Points, in no order, along strands that fork, close into loops and pass close to each other.
Points whose rows are less than 59.6 apart are linked; no others are.
q_31: [  1   9  -2  -8 -14  -3   4  -8  11  -4 -15  -5   3  -1 -16  -5  -8  -5
  10  -5   8   8  -7 -13 -14   8   2 -22  -9  -6  22  16]
q_305: [ -1   3  16  13  23  -2  35  12 -17  -8 -19   2  15  -7   0   8  20   4
  12 -13 -17   2  16 -21   9  22 -38   0 -20  26 -12  14]
q_541: [-14 -10  -1   0 -22  -2 -16  -1  12   5 -14  12  30   3 -16  -4  10 -24
  21  -9   2  17 -27  26 -16 -16  17 -18 -14 -15  18  17]
q_597: [  2 -10  -9   6   5   6 -24 -17  19 -14   9 -12   7 -14  -2 -17  -7 -14
  -5  -3 -18   7  11  12 -15  -7  12 -15  -3  -2  -5 -10]
q_266: [-20  -4 -14  -3 -16  -2  -4   1  17   2   3  -2   0  10  -6  -1  14 -16
  10 -11  -2   7 -27  -5 -12 -34   9  -1 -12  -5   7  12]
q_53: [ 14 -20  11 -18  26 -28  19 -17 -27  -2  -2   9 -12   8 -23  -3  -3  12
   0  -8  24  -2   8 -30  20  19 -24  -5   8  -8   9   1]
q_533: [-24  -7 -21 -19 -10   2 -40  16 -12  -8  -9   4  14   8  13   8  20   5
  -1  26 -10  19 -19  50  -7   8  26  20   8  -8 -16  -6]
q_427: [-17  17 -13 -15  -1  -2 -20  -3   6   1  27  11  -6   1  10  22  11   9
 -31   9  21 -12  -9  -2   2  -5  15  11 -20  26 -14 -14]
q_200: [-20  -6 -20 -11   5  -2 -15  -2  -1   8   2 -14  -5  14  -3   4 -23   0
  -6   8  30  -4 -13 -13  -1  -6   2 -11 -23   4  -1  13]
q_642: [ 11   6  -6  35  -5   5 -25   2  23   3  32 -21 -12  -7  12   2  -9 -11
 -14   5  -2 -15 -10  16   1  -8   9  21   7  -6 -16  -7]
q_105: [ -1   0 -17   0   3  -4 -10  -3  18 -28  -3   7  23   3  -5 -15  12 -11
   7  17 -19  17  -5   2  -8  -5  16 -22 -15  16   5  13]
q_508: [ -6  -1  19  -8 -13 -25  32 -11 -23   2   3   2  -5   1  -4  -7  -2  -6
   1 -24   0   6  17 -26  -4  12 -11 -16  12  -9  17  26]
q_445: [-15  -7   6  -6 -29 -18  25   7 -11  24   0   0 -17   2  10  11   6  13
   4 -20   6 -12  -8   4  -1  -2 -10  27  23  -9 -11   0]
q_749: [ -5  11  -5  -9  19   0 -15  -9   8   8   9  -7 -22  10  -5  14  -5  23
 -34  15  15   3 -14  -6  -6   3   4  27   1  19   6 -11]
q_471: [-14   8 -17  -1  -3  -5 -13  -1  31 -14   9   6  12  12   7  -7  18 -19
   8   0  -8   9 -29   3 -12 -19  13 -10 -28  12   5  15]
q_275: [-11 -10  -8 -19   4 -26   2  -9 -10  14  -7  -6 -18   9  -6 -11  -4  21
 -16  -5  21   3 -17  -3   1  14  -5  27   6   3   9  -1]
q_326: [ 18  11  17  21   3  10  19  -7 -25  -9   4   3  -3 -18   1   0 -12  -9
 -11   8   5   6   7 -32   3 -12 -29 -14   7  15   7   1]
q_236: [ 13  -7  -5  -9  10   7 -40  11  27  -6   4  -9  11   0  10 -21  -8  -7
  -3  13   7   8  -6  29  -1 -10   4  -8   4 -19   6 -26]
q_8: [ -5 -19   4  -5  23 -28  17 -20 -14   2  -1  -2 -14   9  -7 -11   6   6
  -8 -13  27  -6  -5 -17  12  16  -5  15  11   5   5   5]
q_265: [-14  -1 -36  -5 -11  -6 -27  13   8 -11   8   7   1  20  19  -4  13   8
  -9  30 -13   5  -8  35  -9 -19  24  -3 -12   5 -12 -18]
q_293: [ 15  10   2 -13  11  17  13 -22 -31 -21  -1   4  -4 -18 -10  -3   1   8
 -14  16   4  -5  23 -23  12  26 -24   8   5   7   3   1]
q_262: [ 21   0   0  19   8  18   0   0  12  -1  -3 -15  -4  -7  -2   3 -10  13
 -12   6  -2  -1   5  10  -5 -19  10  29  12  -5   3 -18]
q_406: [  1   3  20   5  -4 -10  20   6 -10  29  15   7  -3  13  -7  24 -18   6
 -15 -20  24   1   6 -17  -1 -17  11   3   6   1   5  -2]
q_254: [ 12   9   1  -2   8   4  11 -17 -17 -14  -8  -2  -1 -14 -14   2  -1   9
 -16  18  25  -4  24 -30   2   7 -16 -10 -18  10  16   3]
q_731: [ 28   0   4   9  20  -1  22   3  -6  -7 -22  10  11 -16   3  13  21   5
  14 -21 -31   2  23  -8   7  20 -26   5  -3  10 -10   1]
q_292: [  5  15  11   8   2  21  13   0  10 -20   3   6  19 -12 -11  -6  16  -4
  10  14 -15 -10  10 -30  18   5 -15 -19 -30  19   4  12]
q_22: [-30  -9  -2  -5 -34   2 -19   8   0  19  -3   9  13   7 -14   7   4 -25
   7   3  15   6 -28  18 -21  -6  15  -7 -23 -14  21   8]
q_981: [ 12   1  19  -7  12 -16  23 -12 -36  -8   5 -10 -14   4 -13  -6  -6   7
 -11   4  17   7   5 -36  15  12 -22 -17  19   1   2   6]
q_155: [ -2  10  27  -2  17  19  15   0 -39  -7  -9  -1  -5 -12   0  11 -18   0
  -5  -4   3  -1  21 -16   6  16 -27  -9   7   8 -27  14]
q_672: [-16  -4 -21 -14  -6   2 -34  18   5  -8 -19  -3  25  10  18  -1  24  -5
  10  24  -6  26  -9  41 -13  -4  24  -6 -17 -12 -10   3]
q_212: [-14  -6  21  -9  -8 -26  20   3  -8  31  -1   8  -8  13 -11  13   4  10
  -6 -18  28   2  -1 -20   9  -5   6  -3  -8   1  10  -6]
q_762: [ 15   3 -22 -13   1  11  -5 -10   5 -17 -29  10  20  -3   6 -25   5 -11
  14   9   4   5  -9  13   3  18   5 -15  -5   0  11   7]
q_914: [  6  11 -32   3  13  -2 -12   4  20 -15   2  13   4  -4  14 -11   0   6
 -14  28  -3 -10   0  29  10  -3  31   2  13  16  -6  -5]
q_641: [ -1   6  -5   2 -15   8 -21  14  24   2  25   0   9   4  21   3  13 -13
  -7 -13 -12   8  -5   8 -10 -27   1   0 -24 -20  -1 -27]
q_161: [ 27  -3  14  12  18   4  15 -14 -20   4 -10   1 -14  -7 -16   6  -9  14
   3 -22  -8  -3  14  -9   8  22  -7  17  30   4   1   2]
q_531: [ -4  -2   7  -8  12  22  16 -19   2  18   3  -6  -7   1  -1   9 -16  11
  -6 -10   7  -1  12 -12   4  -2  -5   1 -15   1   0  -8]
q_708: [  6   2  15   2  33   4   2 -12   7  14  10 -14 -18  -1  -3  19  -8  18
 -30  -4  19  -1  -4 -14  13   2  -8  10   8  24  -1  -5]
q_82: [ 10 -13 -31 -10  17  -6 -10 -15   1  -2 -28   7  -7   2  -9 -10   5  10
  14  12  -3   6 -13  12   6  20   4  20   1  18   1  -4]
q_987: [-20  -8  -3 -10 -12 -21   2  -8   2   3 -12  14  13   1  -6 -14  19  -1
   3  -4  15   2 -23  -5  -6   1   2   7 -26  18  11   9]
q_137: [ 36   4   7  24  15  22  -9  -7  14 -18   4 -24   6 -15   4  -3 -10  15
 -17  11 -12  -4  21  19  -2  -9   1  10  19  -2  -4 -10]
q_143: [-13  -1  51   7  -2  -3  18   4 -37  -8  10  -5 -11   5 -14   6 -13 -14
  -4  -1   0   6  19 -42   4   0 -24 -43  -9   0 -10  13]
q_369: [  7   3   2  -1  -7   8   2   4  25   6   2  -3   8  -5  18 -11  -4   0
   1 -11 -17   6  -3   3  -2 -22 -14  -3 -11 -14   2 -19]
q_300: [-15  -5  -6 -14 -40  -5   5  17  10  16 -15  -1   4   6 -13  -2  25   9
   6 -17  -5  -7 -12   4  -1  -4  -9   7 -21  -4  23 -13]
q_269: [ 17 -13  -5  -4   4 -15  23   5 -10   8 -14  16  -7   3 -15  -5  -5   0
  20 -20   6 -10   9 -14  14  17 -25  -2  -4  -7  36   3]
q_186: [-15  15  20   6  -1  -1  14  15   5  18  20 -12  -2  -2  -2  25 -23 -17
   4 -10   2   2   3 -27  -6  -1 -25 -18 -17  -1 -12  13]
q_618: [ 14   2  18  -6  -3   6  -8   4  34 -29  -7   0  25  -7  -4 -23  19  -1
  12  -4 -30   8  11   0   2   4  -4 -19 -22 -10  16  -1]
q_780: [-13   5   0  12   3  -8  -9 -11   5  11  25 -23 -16   1   7  18  -1   2
 -28 -11  19  -4  -2 -15  -8  -7  11  12 -11   9 -16  -4]
q_442: [ -2 -17  34 -12  -2 -33  25   7 -23  17  11   3   1  11 -26  12 -15   7
   8  -2   2  -2  27 -29  14  17  -6 -29  17   5  -9  12]
q_40: [ -6  -2 -13 -17   3 -22 -33  16  24 -15   9  -9   5   9  25 -28  17   7
  -3  33   4   6   4  50  -2  -4  19  -5  13 -15 -13 -11]
q_469: [-11  -2  18   5 -11  -9  26  19   7   9 -16   8   4  -2 -10   4  12   4
  15 -38  -6 -18   0 -21  12   0 -14   3 -14   8  16  21]
q_610: [  2   9 -18  -2  11   9   6 -21  -1 -25   7   0  13 -10  -2 -11 -13  -7
  -4   6  12  -1   4 -15  -1   0   3   9   1   9  -1   5]
q_586: [ -8  12 -15 -14 -12  -8  -4   4  -3   8   1   2 -13  10   4   5   6  21
 -23   6  16   7 -25   2 -10   1  -2  26   2  14   8 -13]
q_415: [ -1  15 -10  -1  15  16 -12 -25  20  -3  22   4 -20  -1  25  11  -9  -2
 -12   6   7  -1   3  -9  -3   1  13   0 -17  12 -18   7]
q_60: [ 15  -5  11  -3  10 -13  26   4 -17   0 -13  12  -9  -3 -31  12  -6  17
   9 -16  -5   2  22 -36   7   9 -31 -12  -3   2  23   7]
q_944: [ 16  27   3   5 -10   7   5   2  29  -6  10   5  16 -16  19   7  -2 -10
  -2  -2  -3   1  -4 -12   2  -6  -5 -19 -14  13 -10  12]
q_424: [ 12 -13  -9  -4   6  15   2 -25 -31 -13 -12   2 -12   7 -17 -25 -15   1
  13   5   5   2  -2 -11   8   9  -2  -7  17  -5  14   4]
q_478: [ 28  -7  10   5   3 -12  20 -12 -32   3 -15  10 -25 -10  -5   7  -4  -1
  23 -32 -15  -5  10  -8   6  27 -21  -1  24  -6  -6   7]
q_177: [  4 -16  -6  -4   3   0   4 -14 -11   2 -13   6  -8   5 -17 -11 -25   5
   9  -5  11   0  -4  -9  -4  -8  12   4  16  -6  12   7]
q_813: [ 13   4  21  -4  -7  -5 -16  13  40 -18  -9  -3  17  -5   3 -18  26 -11
  12   1  -9  18  -4  12 -11 -12   7 -14 -17 -18  18  -5]
q_104: [ -5  -1  -2  -2 -15  26 -26   7  -2  14  25 -10 -16  20  -5   2 -17  11
 -13  -4   4  -9 -30  24   0 -12  12  25  15 -14  10 -14]
q_103: [ 14   1  -9   2  17   9 -15   2  27 -13  -6  -3   9 -10  16 -23   6   4
  -3  20  -6 -10  16  23  16   9  17   4  20   1  -3 -18]
q_248: [ -7  -7  31  -5  23 -11  33   4 -22  13  -5  -6  -8   4  -4  19  -7  12
  -5 -21  17  -6  17 -21   7   5 -11   0  15  -2 -13  11]
q_46: [ 22   2 -16  -3  12   2 -22 -13  17 -35   5  -2  15  -4   4 -19   5  -2
   2  21 -20  15  15  11  -9  -1  19 -23  -1   1  -9  -5]
q_249: [  9  13  -5  21   5  10 -41   7  20 -16  24  -5 -13   0   4  -6  -6   2
 -22  21  -9 -17 -16  28   1 -13  23  27   5   4  -1  -7]
q_428: [ -8 -14  -3   4 -22  -8   1  -1 -12  25   2   5 -15  12 -23  -1  -8  14
   1  -7   9  -2 -22  15  -8  -8  18  26  26  -7  14  -9]
q_278: [-14  10  10  -9 -17  -6  16   2  16   1   3  -9  -1  -4 -12  13 -14  -3
   9  -8   7   4  -4 -32 -12  -1 -10  -9 -15  -1   6  17]
q_781: [  9   1  15   9 -11 -12  37  -9 -41 -11  -9  -3  -3  -7  -9  -8  13  -8
   4 -17  -8   6  17 -22  -1  16 -29  -8  11  -6  12  15]
q_498: [ 26   4  17  29   7  24   4  -7 -12 -15   7 -17   3 -20   3  -6 -21  -5
  -8   4 -17  -2  14   0   3  -2  -4   0  28  -3  -6  -5]
q_789: [ -9  -7  47   4   1 -26  15   9 -12  16  11  -9  -7   4 -18  20 -21  -4
   0  -8  10   1  13 -37   4   1 -10 -40  -1   0  -8  11]
q_207: [  3   6  23   6  10   2   5 -11  -5  15  21  -5 -18   2  -3  27 -27   0
 -19  -7  35   4  11 -22  -5  -3   6  -9  -1  -6  -2   9]
q_983: [ -8  -1 -18  15   8  15 -28  -8  -7   8  15 -14 -16  18   0  11 -21   7
 -13   9  24   1 -21  11 -12 -10  21  20 -14   3   4   6]
q_448: [ -8  -5  -5   5  -8  -5  12 -17   4  -1  -4 -12  -8 -14  11  -4   2   6
  -9   0   0  -9   5  -1 -11  -3  10  25   6   9 -16  -6]
q_868: [  9  13 -20  -5  -7   9  -9  -7  18  -2 -10 -10   7  -6   4  -4   0 -12
  -3   0   9   6  -9   9  -4   7  16 -14   5   0  10   6]
q_388: [ 25  -2   4 -17 -11   1  20  -9   5   4 -14   4  13  -2  -3  -7  -7   6
  24 -20 -15  10  10   1  -2  11 -15 -15   7 -27  13   3]
q_971: [ -4  -6 -21  -1  26  12 -18  -8  -9   2 -16   2   2   9  -5  -4 -10  14
   3  22   3   8 -27  22   4  15  20  24   4  22   0   6]
q_707: [-19 -12 -11   6  -4  14 -18  -3  -8  17 -13  -4   3   6  -8   0  -9 -24
   7   7  18  10 -13  18 -14  -3  18   2  -6 -13  19  -2]
q_457: [ 10   8   8   3  -6  -2 -37   6  36 -15   8   4  10  -2  15  -9  18 -27
   9   8   1  11 -14  16 -15 -21  18 -18 -16 -22  -7  -8]
q_339: [ 13  -3 -18  -8  26  10   1 -13   4  -3 -12  -3 -12  -4  -8  -2  -3  15
   2   4  -2  -6   5   0  10  20  -6  20   8   9   5  -5]
q_171: [ 21  -7 -20 -12   8  15 -11 -18 -13 -22 -15  -4   7   2  -4 -28  -1  -8
   7  11  -6  14  -9  10  -2  16   3 -11  20  -7  15   4]
q_862: [  4  -1   0  -5   2  10 -16  10  24   0 -12 -13  -2  -6  14 -16   9  -3
  -2   4  -2  -4   1  23  10  -3   6   8  19 -21   5 -25]
q_579: [-14  11 -22 -15 -18 -13   1  10  31  -4  10  13   6  -3  17  -2  25   2
   1  21 -27  -7   9  20  -1   0  17   0  -5   5 -17 -22]
q_151: [-22   6 -30  -1 -10   1 -36  -2   9   4  14  -4 -12   4   4  10   8 -17
  -5   2   8  -4 -14   9 -14  -4  27   4 -20   7 -14   1]
q_338: [ -6 -11   0  -3 -19  -5  18  -5  14  14 -12   1  -3   3  -2 -12   8 -10
  22 -12  -4  -3 -15  -1  -2 -23   2  -7   8 -18  10  14]
q_107: [ -5  -5  41  -1  -9 -22  42   7 -37  -3   5  17   7  15  -5   1  -6  -1
   5 -23  -7   0  21 -27   6  12 -18 -19  -4  -6   8  31]
q_468: [ -7   6 -12   4  -5  -4  11  -1  24  -4  -7   4   3 -14  25  -2  14   3
   3  16 -17  -8  17   2  -2  -8  14   7   1   4 -23 -11]
q_153: [-13   4  14   1  13   0  26   1  -9   6   9  -3  -1 -14   1  17 -18  -8
  -4 -18   6   1  16 -19  -9   0  -7   8  17  -7  -9   9]
q_615: [  6   6   1  11  16  19  -2 -18   7  -2  25  -6  -9 -12  18  12 -21  -1
 -11   7  -9  -1  10 -11  -2  -7 -11   0  -4   8 -25   4]
q_115: [  2  10  -2   2  -2  -3  24 -13  -8 -18  -9   3   8 -18  12 -12  15 -17
  13   6  -9  -8  12 -20   6  19 -20   0   9   3  -8  11]
q_700: [ 12  -2  11  -4  -6  13  30 -13   3  18  -2  -1  13  -4 -10  13 -18  12
  12 -17  -7   6  14 -11  -8   4  -3  -9  -6 -10   7  -3]
q_852: [-15  -1 -16 -23 -28  10 -12  -4  -8  15  11  -5  10  19  -3   7   6   0
   0  -7   6   7 -39  20 -17 -13   9  10   3 -14  -2  -7]
q_62: [ 11 -13  -6   6  -6  -8  20  -7   1  11 -16   1   0  -4   2 -10  12  -6
  28  -6  -4  -5  -7   0   5  -3  -9  12  16  -6  -1   0]
q_27: [  0  -6  28  12   3 -11  33  13 -17  15 -12   7 -14   7 -21  13 -12   4
  16 -16 -23   7  28 -26  -7   8 -24 -18   6   1  12   7]
q_375: [  6 -17  27   9   8 -14  25   4 -43  19  -9  21 -25   7   0  11  -7  -1
  21 -28 -14  -9  24  -9  13  22 -13 -12  25   0  -6  11]
q_10: [ -9  -1 -32   0  -3  -4 -14   1   7  -2 -12   8  11  13  12  -6   8  14
  -3  24  -8  10  -8  19 -11 -18  19  -3 -31  18  -2  -4]
q_830: [ 17   6  11   5   9  12  15  11   9   2 -19  -6  19 -19   9   6  15  -3
   7 -24 -27   7  17   7   6  16 -19  -4  13  -4  -5 -10]
q_122: [  0  11  11  16   9  15 -20  -4   0  12  30 -19 -24  12 -17  14 -25  13
 -21   1  22 -14 -18   2   3  -7  21  26   2  -1   7  12]
q_110: [  1  -4  35   6  26  -2  16  -4 -14  -2  13 -14 -14   1  -5  28 -22  13
 -24  -7  30  -5  15 -28   8  -2  -1  -6  13  -6 -20   9]
q_363: [ -7  -8   7   8 -11 -23  31  12 -17  32  -3   3  -6   0  -6   8 -13  -4
  20  -5   3  -8  15 -10   4  11 -18   3  23 -11  10   1]
q_13: [ -9  16 -31  10 -24  -6 -35  21  23  -9  34  14  -3  11  17  10  38 -17
  -7  10 -13 -13  -4  26   0 -15  29 -18 -21  -9 -17 -20]
q_669: [ -3  18   3   5 -24   2  12  12   6  19   9  -6  -5   0  13  17  -5   2
  -6   3  23  -6  -9 -13  -3 -18 -10   5 -20  -1  -2  -9]
q_307: [-17   4  38  18  -1 -11  26  30  -4  12 -16   7   6  -8  -9  15   0   0
   2 -27  -1  -4   7 -20   2  -3 -18  -6 -12  15  -1  15]
q_795: [ -3 -14  -5 -17 -14  -8 -10  -2  23   1 -13   0  32   2  -3 -17  23  -6
  26  -2  -1   9 -26  27  -6 -13  15  -8  -7 -10   1   8]
q_453: [ 24  -3  -9 -14   1   4  11  -5 -13 -19 -17  23  14   1 -13 -20   4  -3
  22 -14  -1  -6  -1 -10  14  20 -22  -5  -9 -11  28  10]
q_506: [  4   1 -18  -6 -11   9 -41  12  16   0  20  -2   3   8  13  -3   0 -11
  -7   5   7   4 -23  24 -10 -17   6   1  -2 -12  -4 -22]
q_635: [  7  -5  -8 -10   5 -23 -19  12  24 -16 -11 -11  20   5  21 -27  32  -8
   1  22   5  16   2  33  -6 -10  19 -15   4 -10   3  -4]
q_906: [ -9   0 -19  -4 -11  28 -42   8  -5   5  17   1 -20  13   2   7   1   2
  -6  13   6  -2 -35  19   0 -13   9  17  -7   1  -3 -25]
q_736: [-11  -3   5 -14 -23 -16  12  18  10  20 -20  11 -13  -3  -5   1  12   9
  12 -31  -5 -17  -9  -6  16   3 -12   4  -9  -5  13   4]
q_492: [  2  -3  18  11  18  16  31  10 -58   0 -10   1  -5   2  -1   5 -20   4
   4 -13  -1  -5  23  -6   6   7 -27  -5  26   3 -17  11]
q_234: [ -8   0 -14  -9  -2  -9   6 -18   4 -19  -2  10  23 -17  -1 -20   6 -25
   9   7   5  -9   3 -16  -1   4   3  -3  -1  10   1  16]
q_135: [-19 -10  -8  -3   2   0 -24   1 -14  17  14  -9 -14  22  -9  12 -23  -2
  -8  -2  39   3 -24  -1  -8 -13  20   1  -7  -2   0   7]
q_865: [ 10   8  -9  17   3   7 -25  18  31  -2  25   2   4  -8  20  10  10 -13
 -11  -6 -13  -5  13   7  -4 -38   3   0 -15  -4 -19 -23]
q_768: [ 15  10  20   2  10  13  -1   6  15 -13 -11   9  14 -25  16  -7   8  -6
   3  -6 -31   1  18   0  14   3 -14 -13   4   5 -14 -15]
q_535: [  8   2   1   1  -3  12  -7 -19   6 -19 -11  -4   1 -20   6 -19   5  -9
  -4  -7 -23   0  20   0   2   8   2 -15  10  -2  -5  -9]
q_584: [-28  -7 -10 -12 -29  -8  -1   3  12  16  -6 -12  -1  -5  -5  -5  24 -10
  -1 -12 -13  -5  -8  13  -9  -3 -12   9   4  -6   9 -14]
q_81: [ 17   4 -12  -3  28  19  13  -9  -2 -11  -7   2   3 -20   2  -1  -1   4
  -2  10  -7  -7  22  -8  21  16 -26   9  12   4   3 -10]
q_464: [  3  -1   1   9   5 -13  33   2 -15   7 -18  -5  -6 -14   3   0   0  -2
  18  -3   3 -16  10 -16   8  13 -24  11  13   5 -10   6]
q_25: [-14 -15 -14   1   5  14 -32   8 -22  12 -28   3  -1  10   3   1  -3   9
  -4  10   9   9 -36  31   6   2  22  28   8  11   4   0]
q_239: [ 23  -5  11 -11  -8   1   6  -4  17 -21 -18  -2  17  -7  -5 -25  18   0
  23  -8 -24   8  11   6  -2  18 -21 -12  -5 -26  12   5]
q_900: [-18  -6  39  10   1 -26  35  36 -14  25 -10  11  -1  16 -21  20   1   1
  23 -22 -15  -4  20 -15   2  11 -18  -9  -3   6   6  23]
q_772: [-19   6   4   6 -10 -21   3  -8   6   7   6 -13  -2 -24   3  13  -1  -3
 -14  -7  10  -8   6 -16  -9  -4   5  11  -5  17 -22   2]
q_955: [  4 -12  40   4  30 -15  32   3 -41  15 -14   9 -17  13  -7  27  -7  13
   7 -19   5   1  29 -17  14  26 -16 -11  12  -4 -13   9]
q_330: [ 10   9  21   7  -8  15  30  -3  -3  -8  -3  -4  18  -3 -16  -4   8  -1
  15   4 -10  -1   6 -28   6  18 -24 -13 -19   5  23  16]
q_211: [ -8  -3 -18 -10  -1  -6 -33  17  12 -17   0   7  -6  14  16  -8  11  23
 -10  32 -13   7   5  55  -4  -3  39  -3   1  -4 -10 -18]
q_648: [  6  21  13   5   3  19  12  10  12   5   5  -2   8 -14   9  18 -16  -2
   0  -7 -10  -1   9 -15   2  -6 -30 -23 -18  10 -10  14]
q_701: [ 31   9  -2  22  25  24 -27  -3  26 -23  18  -1  -2 -11   9   4  -9   8
 -18  25  -7 -10  28  22   4  -7  17   7   7  -4   1  -8]
q_960: [  4   7 -23   0  20   1 -11 -19   4 -22   7  13   4  -9   9  -8  -9   7
 -16  17  11  -7   1   5   1   3  26  12  12  28  -7   6]
q_764: [ 12  14   9  30   0  18 -13  -1   6  19  34 -17 -22  -1   2  17 -26   5
 -17  -1  10 -20 -13   3   4  -8  -1  20   6  -2 -12   4]
q_964: [ -6   7   5   3 -16   0  19  12  10  17  -2   1   7  -5  27   0   3  -1
  -4  -8  -4  -8  -7  -3   9 -16 -20   6 -11   9  -1 -11]
q_887: [-13   5   8  -4  -5  12   9   7   4  19   9   0   1 -13  10  14 -14 -11
  -4 -15   6  -8  -4   0  -6  -8   3  21  15 -14 -11 -10]
q_916: [ -9  13 -32  12   0  -2 -19  15  30  -2  38  10 -12   9   9  16  14 -10
 -10  21 -16  -9   9  26   2  -5  33 -11  -8  -1 -17 -21]
q_227: [ -6   5 -26  10   7  11 -46   5  12 -11  25   5  -7   8  13  -3 -14   0
 -13  36  -5  -4 -14  39  -8   0  23  22  -7  -2  -5  -5]
q_120: [ 19 -11  15  22   0   7  10   0  -5  10  -8 -10   1 -13 -10  -4 -18  -2
   8 -11 -16   1   8  -4   6 -12 -11  -5  32  -3  -5 -12]
q_85: [-10 -21  20   0  -4 -34  21  -4 -21  30   9  -3 -13   6 -20   5 -22   5
  13  -1  11  -9  24 -15   4  15  -3  -7  28  -2   5   6]
q_566: [ 11  12  16   3  -2  -5  11  -3 -21 -17  -3  -5  -9  -6 -20  -5  -5  -2
  -9  10  17   4   5 -46  12  -2 -23 -27 -11   9  13   8]
q_548: [  7 -13  -3   9  -5   1  -9  -7  -5   2 -13   2  -9   4  -6 -17 -13   2
   0  -3  12   4 -19  18 -10 -14  21  18  33 -19  16  -2]
q_559: [ -8   8  29  10   7  -2  34   5 -26  -5  -7  -7  12  -5  -2   1   4  -2
   2   3  -3   3  13 -31   5  17 -38  -8 -20  13   1  13]
q_935: [ -5   1 -19   1  -2  12 -17 -13  23   0  10  -8 -12   6  16   5   3  -2
  -5   3  -4  -2  -8   2  -7 -17  19   0 -14   5 -17  -2]
q_643: [ -7   5  13  -5  23  19   8 -20  -4   0   9 -10  -9 -10  11   1 -12   1
 -13  -1  -6   1  22 -21   6  10 -22  -9 -14  11  -3  -2]
q_126: [ 15  -1  -6  17   8   8 -26   0  10  -9   1 -12  -3   4  -7 -11 -13  10
 -13   9   0   1 -20  22  -8 -14  26  24  17  -5   5  -4]
q_885: [-20   4  -7 -13   5 -17  -4  -8   8   3  -2   5   8   4   2   7  14   6
 -19   2  27  -1 -15 -10  -3   0  12   8 -29  26  -3  -1]
q_511: [ -8  12 -44   8  12   4 -39  10  17 -19  21  16 -10   8  12   9 -16 -12
 -14  33  -1  -2   6  20 -10  -5  19   4 -20  -1  -6   1]
q_761: [  3 -19 -28  -8  13 -10 -24  -1   8  -7 -22  10  12   5  -1 -14  19   6
  12  13 -14  10 -15  32  -4   1  14  19   9   2  -4 -14]
q_593: [-28  -4 -25 -10 -17  16 -29   7 -23 -12   6  -8   6  15  13   1  22   4
  -7  28  -2  -3 -31  39  -7   1  19  34  11  -2  -5 -12]
q_61: [ 19   6 -20 -17   4  18   1  -9  -7 -35 -17  11  20  -7  -8 -25  12   2
  10   4  -6  -2  10 -12  18   8  -9 -13  -9   2  15   6]
q_213: [ -5  -7 -22 -11 -14  -2 -11  12  21  -4 -30  10  14  10   8 -17  16  10
  13  11 -11  -3 -16  17   3  -3   4   0 -34  11   7   5]
q_678: [ -2 -13   6   4 -24 -26  14   0 -17  32   9   4 -19  12  -6   2  -9  13
  -1 -16   1  -8   0  14  -3   7   7  24  42 -13  12   4]
q_202: [-13  -6 -18  -9  -2  20 -31  15  -3   6 -18   3  -9  10   0  -1   7   0
  -2  14   1   7 -31  24   0 -11  17  17   6   4   8 -28]
q_782: [-15   5 -22   2  -3  -6  -8   8  38 -16  18  21   2  -3   8   0  10  -4
   6  29 -22  -5  14  24   1  -9  30 -16 -18  -2 -13 -20]
q_434: [  0  -3  40  -1   1 -19  34  32 -51  -3   0  30   8  23 -14  11  -6   3
  20 -12 -12  -2  34 -25   2  18 -18 -27   7   0  -2  41]
q_760: [ 14  13  10  10  -7   7  30   7 -39 -19 -16   3   8 -16   7  -6  17 -12
   5  -6 -20   5  19 -13  -2  14 -32  -5   9  -2  -9  15]
q_806: [ -3 -15 -11 -19 -20   1 -18  13   1  10  -6  -3  24  15  -5  -3  17  -4
  17   2   3  19 -36  32  -8 -17   9   1   9 -26   0 -10]
q_738: [-27   3 -13  -5  -7   2 -21 -12  -5  10  34 -13 -14  10  11  16  12  -4
 -24   2  22  -4 -15   0  -9   1  15  18 -21   9 -12 -14]
q_362: [-13  -9  -8 -14 -15   1 -26   6  30  -4 -12   3  21   6   7 -16  23  -2
  19  20 -16  10 -18  33  -6  -8  17 -13 -23  -3  -7  -4]
q_947: [-13   3  -8 -15 -10   5   5  -7   2  21  19  -1   0   6   1  10  -7  -6
  -2 -13  19   3 -24   1  -5   0  10  11  14  -6   0   0]
q_552: [ 20 -10  15  18   6  15  21   6 -37   2  -8  -1   5 -10 -11  -7 -11  -4
  12 -12 -21  -4  24  -1  14   2 -24 -10  32  -8  -3  -7]

A fork is a point with three links, a tip a point with one. Leave the first point through the second and follow the links. Name the first fork or tip that comes.
q_559, q_305 | q_464
q_300, q_736 | q_762
q_266, q_471 | q_292
q_762, q_61 | q_584
q_239, q_388 | q_738

How many points has the smallest loop of links through each point below? Write none if it is on no loop.
q_151 | none
q_126 | none
q_115 | none
